Points on a hilly landscape, in no order, each with its height.
A ball rolls from a point to whichever of its 2 nearest points has the largest drop for the distance, and stops where none of them is lower. Distance is the straight distance between rows; heights are no part of it.
<334>: [  9  -1  -6   1 -23  44  17 -18  14 -30   9  32  -7  -3   7  26 -21 -21
   5  18 -30  42  18]  (h 310)
<608>: [ 13   9  -1  15 -22   2 -13 -28  17 -15  -2   2 -17 -11 -14  32  25 -14
  -9  11  -1   1  11]  (h 163)
<824>: [ 20  -5  30 -24 -18 -20  -1  -9 -19  28 -38 -11   3   1  39 -37  -7  20
 -43  -8 -11 -10   6]  (h 415)
<482>: [-10  29  30  29  12  16  23 -19  31  14   1   6 -33   6  37   5   3  12
  35   4   2 -16  -1]  (h 463)
<309>: [ -1   4  40 -31   3 -60 -20  18 -21  24 -11 -21   9  20   7 -29  11   5
 -55 -24 -25 -20   5]  (h 347)
<581>: [-19  21 -11   5 -23  33   7  -4  10 -54  11  28  15  -9  -3  34 -10 -24
   9   4 -16  50  24]  (h 290)
<188>: [ 11 -17  16 -43 -18 -19 -21 -24 -40  45 -13  -3  63 -24   4   6  24  29
 -35 -11 -38 -43  12]  (h 396)
<108>: [ -2  15  -7  17  10  21   1 -12  24  -7  48  23   1  -4 -19  47  19   2
  18   5  -2 -21  -4]  (h 355)
<830>: [  8 -13  18 -33  -9 -38  -1 -20  47   0  29   0 -30  -4 -11  14  38 -18
 -22   4 -20 -21   9]  (h 247)
<572>: [ -5  28  31  44 -25  16  -9 -27 -11   6 -56  17   4   0  22   9  -1   6
  24  -8  -2   4  -3]  (h 419)
<193>: [ 16 -14 -15 -15  -6  -8 -10  23   1  -7 -24 -28   0   7  10 -33  -5   7
 -20   5  15  15  12]  (h 329)
<317>: [-10  -5  25 -44  -6 -43 -23  13 -37  28  -2 -15  38   9  18 -25 -10  15
 -45 -26 -26 -29   0]  (h 361)
<711>: [  2   3   0  -9   8  -5  22  -5  41 -24  51 -12 -26   6  -5  -7  15  -9
  13 -14  12   3  -8]  (h 32)
<710>: [  2   9   6  -7  22 -51 -12  28   5   4 -12 -35 -17  10 -32 -32   9 -11
  -5 -28  17  -4 -23]  (h 146)
<764>: [ -3 -17  28 -37  -5 -31  -1   5 -29  33  -2  -6   9  16  42 -45  -7  14
 -43 -12 -10 -27  11]  (h 386)
<587>: [-30   8 -43 -25 -15  -1  -7  22  12 -57  16 -10  21 -22  13 -10  -7 -19
 -17  -8  -4  46  21]  (h 213)
<492>: [ 37 -25 -21 -19 -26  -5 -15 -27  30   3  -5  -9  -3  -1 -21  26  28  -1
 -25  19 -18 -11  14]  (h 397)
<266>: [ 17   7  31  -9 -26 -11  -8 -22 -23  19 -48  -2  23  -4  43 -22  10  16
 -25 -17 -24  13  12]  (h 432)
<156>: [-21   5  25   6  -1 -32 -16  -3  -4  19  -8   0 -14  14  25  -6   0  -8
  -7 -28  -3   1 -16]  (h 429)
<810>: [  4   0  -4  18  55  -2  26  16  10  -8  34   5 -16  -6 -34  12  -4 -15
  41  -6  17  -2 -31]  (h 331)
<565>: [ -2 -14  -1   7  33 -16  14   7  21  15  33  -4 -14  -1 -22   6  17   2
  27   0  11 -28 -31]  (h 375)
<63>: [-15  24  19  19   6  13  15 -12  31 -18  37  20 -16   0   2  32   9  -2
  29  -9   8 -24  -5]  (h 366)
<629>: [  2 -13 -27   3  26  -1  -6   9  24 -22  41  -1  -1 -11 -33  26   8  -8
  11  -3  14  -8  -8]  (h 215)
<280>: [ 12 -18  -5 -22 -23  -9 -15  -1 -32  33 -22  -8  33   2 -13   6   2   1
 -27   4 -22 -23  -3]  (h 438)
<713>: [ 26 -27 -19   1  22   7   7  27 -28  37  -5 -24  -5  16 -52 -18  -6   5
  16  21  21 -18 -12]  (h 619)
<300>: [-15  32 -22  18  -8  35   5   0  12 -59  19  14   5 -18 -35  41   5 -11
   3   9   6  24  23]  (h 312)
<25>: [-18   9  16  20  -6  24  15   0  13 -15   9  33 -21   7  16  10 -28 -10
  19  16  -6  32   0]  (h 337)
<146>: [ 16   9  14 -16   9 -37 -17  -1  18   2   1 -27 -14   3   2 -19  27  16
 -32 -18  11 -31   5]  (h 307)
<623>: [ -4  13  -9 -23 -32 -17 -15  -6  -6 -45 -24   5  19 -17  16  -7  -3 -28
 -38  -6 -22  66  14]  (h 283)
<139>: [ 13   3  24 -22   8 -49  -9  13   5   7 -10 -16  -4   9  14 -33   3  -4
 -42 -22  -7  -6   6]  (h 330)
<681>: [ 30  -7   5 -40 -19 -13 -18  -4 -38  40 -22 -20  39  -4  -5  -3  21  13
 -38   1 -23 -44  27]  (h 411)
<675>: [-27  26 -30  -2 -31  23  -2  10  -3 -66  23  20  20 -20 -17   9   0 -44
  -4   3 -20  66  40]  (h 270)
<205>: [  7  -1  -5 -20  -1 -18  -5   1  26  -8  19 -21   6   5   4   6  21  20
 -17 -24  16 -35   9]  (h 277)
<286>: [-20  14 -27 -15 -39   1 -15  -3  -6 -52   3  12  21 -20 -10  14  -9 -29
 -13  -3 -26  70  10]  (h 246)
<503>: [ -6  17  21  27  26  19  39  -4  28   0  32  16 -38  13  15   6  -7   9
  37  31   2  -7  -7]  (h 471)
<660>: [ -9  -5  43 -10 -12 -39 -18 -16 -26  35 -28  12  -7  15  26  -3  -6 -15
 -28 -22 -26  -5 -14]  (h 414)
<822>: [  2 -16   6   0  27  -7  29  14  18  -8  22 -15 -38  13  29 -48  -3   6
  12  -8  18  22 -11]  (h 150)
<97>: [-22  35  26  27  -5 -16  -7 -19   2   8 -25   7 -17  18  42 -14 -14   6
  11 -28   9   7  -9]  (h 443)
<285>: [  0  10 -17   3  -7   1 -10 -14  35 -15  13  -4  13 -11  -4  28  19  10
   5 -21   6 -27  -2]  (h 240)
<105>: [ 10 -22   0  -7   7   2   7  19 -28  53  -7 -11 -21  13  -1 -30 -17   4
   6  26   7  -9 -19]  (h 541)
<152>: [-12  -7 -29  -9  10   3 -13  37 -11 -24 -35 -15   4 -18  19 -45 -22   6
 -13  -1  24  32   7]  (h 280)
<122>: [ 12 -31 -14  -8  -3  14  -3  17 -19  32  -3  -3   6  11  -3  -7 -10  15
  -1  19   9 -16  -2]  (h 502)
<392>: [-13   9  23 -16 -22 -28 -18  -6 -45  44 -29   9  26   1  21  -4   2  11
 -19 -30 -20 -19  -8]  (h 398)
<167>: [ 17 -25 -26 -14  -9   4 -21  15 -33   9 -24  -1  28   1 -15  -2  -6   3
 -11  14   8  -3  -7]  (h 470)
<408>: [ -1  -1 -17  11  34   9   9  11   8 -35  24   8 -15   1 -42  23 -14 -19
  21  -3   8  13 -15]  (h 281)
<645>: [-32   1 -44 -12   9 -12 -21  32   6 -50 -11 -22  21 -11  19 -36 -13  -7
 -14  -1  14  40  14]  (h 241)
<734>: [-16  -3  15 -42 -21 -20 -21  -8 -57  47 -18  -7  49  -3   8  -5  -1  10
 -28 -28 -41 -34   6]  (h 380)
<257>: [  0 -11  23   7  16 -12  15  14   7   6 -13 -19 -35  13  20 -64 -24  -1
  10  -4  26  19 -17]  (h 225)
<513>: [ 14 -35   5 -17  21  -9  23  27 -28  51  10 -22 -22  21 -40 -32  -7  -9
   9  13   4 -20 -25]  (h 582)
<496>: [ 14 -14 -16  -3   6  -7  -2 -14  28  -2  39  11  -1  -3 -42  45  27  -8
   8   6  -9 -27  -8]  (h 302)
<390>: [  7   6  11  12 -18  27  30 -14  22 -13  26  35 -30  11   7  20 -12 -28
  10  37 -18  31   4]  (h 325)
<617>: [ 13 -16  21  20  19 -21  24  19   3  35 -10 -23 -40  10  -2 -47  -6  -5
  18  -1  29   6 -28]  (h 243)
<717>: [-16 -25  -4  -5   3  25  10   0 -18   4  26  27  14   7  41   4 -30   8
  15  25 -11   0  -1]  (h 542)
<381>: [ -9  22  39  25   2  -6   1 -11  19  25 -16   0 -35   6  36 -21   6  17
  17 -16  16 -13  -5]  (h 454)
<12>: [ 24 -22   5 -13 -21 -19  -3 -33  38  13  11   3 -18  -2  -9  25  42 -12
  -8  18 -15 -18  -2]  (h 322)
<24>: [-18  22  10  23   5   3   5  -5  17 -12  14  20 -11   1  14  20  -9   2
  21 -13  -1  10  -7]  (h 352)
<273>: [ 42 -21 -25 -12 -18   2  -9 -21  35 -20  -3 -13 -11 -14 -29   7  20 -15
 -28  15  12  12  19]  (h 362)
<553>: [  8 -11   9  -8  23 -27  34   4  31 -11  46   2 -43   9  15 -23  12  -7
  10 -11  10  15 -20]  (h 151)
<754>: [-12   3 -16  31  44  44  24  21 -14   9   9  13   7   7 -26   1 -14  27
  40  28  21 -41  -8]  (h 449)
<571>: [ -3  -5 -19  33  30  53  12  16 -16  -3 -12  11  10   3 -15  17 -27  11
  32  43  24  -9  10]  (h 481)
<605>: [  6  19   2  13 -14   4 -10 -23   6   2 -21  -5   6 -11   1  27  21   6
  -1 -24   4 -11   1]  (h 212)
<649>: [  7  12  10  25  20 -41  -5  13   5  17 -18 -24 -24   9 -12 -44   8  -7
  16 -22  32   5 -22]  (h 195)
<636>: [  7 -15 -38   3  11  32  -2  26 -26  11  -5 -14  17   3 -51  -1 -14   6
   9  15  22 -14 -11]  (h 648)
<485>: [-15  25 -17  28  -3  22 -15  -9 -23 -22 -21  14  35 -23 -16  43  -4  -2
  22  -4  -3  23   3]  (h 369)
<366>: [ 27  -1  -5   7 -27  18   4 -29  28 -20  -1   3 -16  -5 -35  23   8 -26
 -11  22  12  34  15]  (h 253)
<574>: [ 16  22  22  25 -36   2  -2 -34   2 -10 -51  12  -2 -15  15  14  11  -9
   5   1  -8  26   7]  (h 437)
<622>: [-14  25   5  22 -11  26 -13 -15 -22  -6 -41  20  25  -9  15  28  -7   8
  21 -16  -9  11   0]  (h 399)
<700>: [ 12  -8  -5 -13  -5 -24   7 -15  38 -13  49 -14 -18  -3  -6  10  23 -12
 -14   0  -8  -9   7]  (h 156)
<73>: [-12  -3 -34  14   5  47 -10  24 -39  17 -12  -9  21   1 -24  -3 -25  30
  20   2  23 -20   2]  (h 668)
<318>: [-24  23 -38  26   7  28 -18   4  -4 -45  -4  26  23 -19 -36  55  -5  -8
  15   0   1  16  13]  (h 338)
<701>: [  1  21   4   7 -23   8 -14 -17 -21   6 -43   4  32 -13  26  -7  -1  21
  -5 -21  -7   7  -3]  (h 424)
<287>: [-14 -12   5   3  31  32  43 -13  31  -6  48   1 -27   4  35   1  -3  18
  30  25   5 -26   3]  (h 485)
<290>: [-18 -35 -11  11  10  47  16  18 -31  10  -3  14  13  11  33 -13 -39  12
  26  34   1  10   1]  (h 524)
<642>: [-13 -23 -24  22  19  58   5  26 -38  -3 -22  18  24   5  -2   1 -35  23
  14  35  18  15  15]  (h 504)
<761>: [ -4   3  -9  14  35  11   8  14  -1  14  27  -6   1   2 -21  15   0  18
  29  16  15 -41 -19]  (h 412)

For each start below, name the point where the ball stops.
<266> -> <608>
<73> -> <629>
<290> -> <629>

Call two points neighbours if one is among the 2 nearest of the other. Go from one point of each pair to the other, from neighbour to neighbour, staying as low as possible. Name the highest point that can't be avoided.
<711>, <587> -> <266>
<711>, <822> -> <553>
<587>, <629> -> <63>
<822>, <710> -> <617>
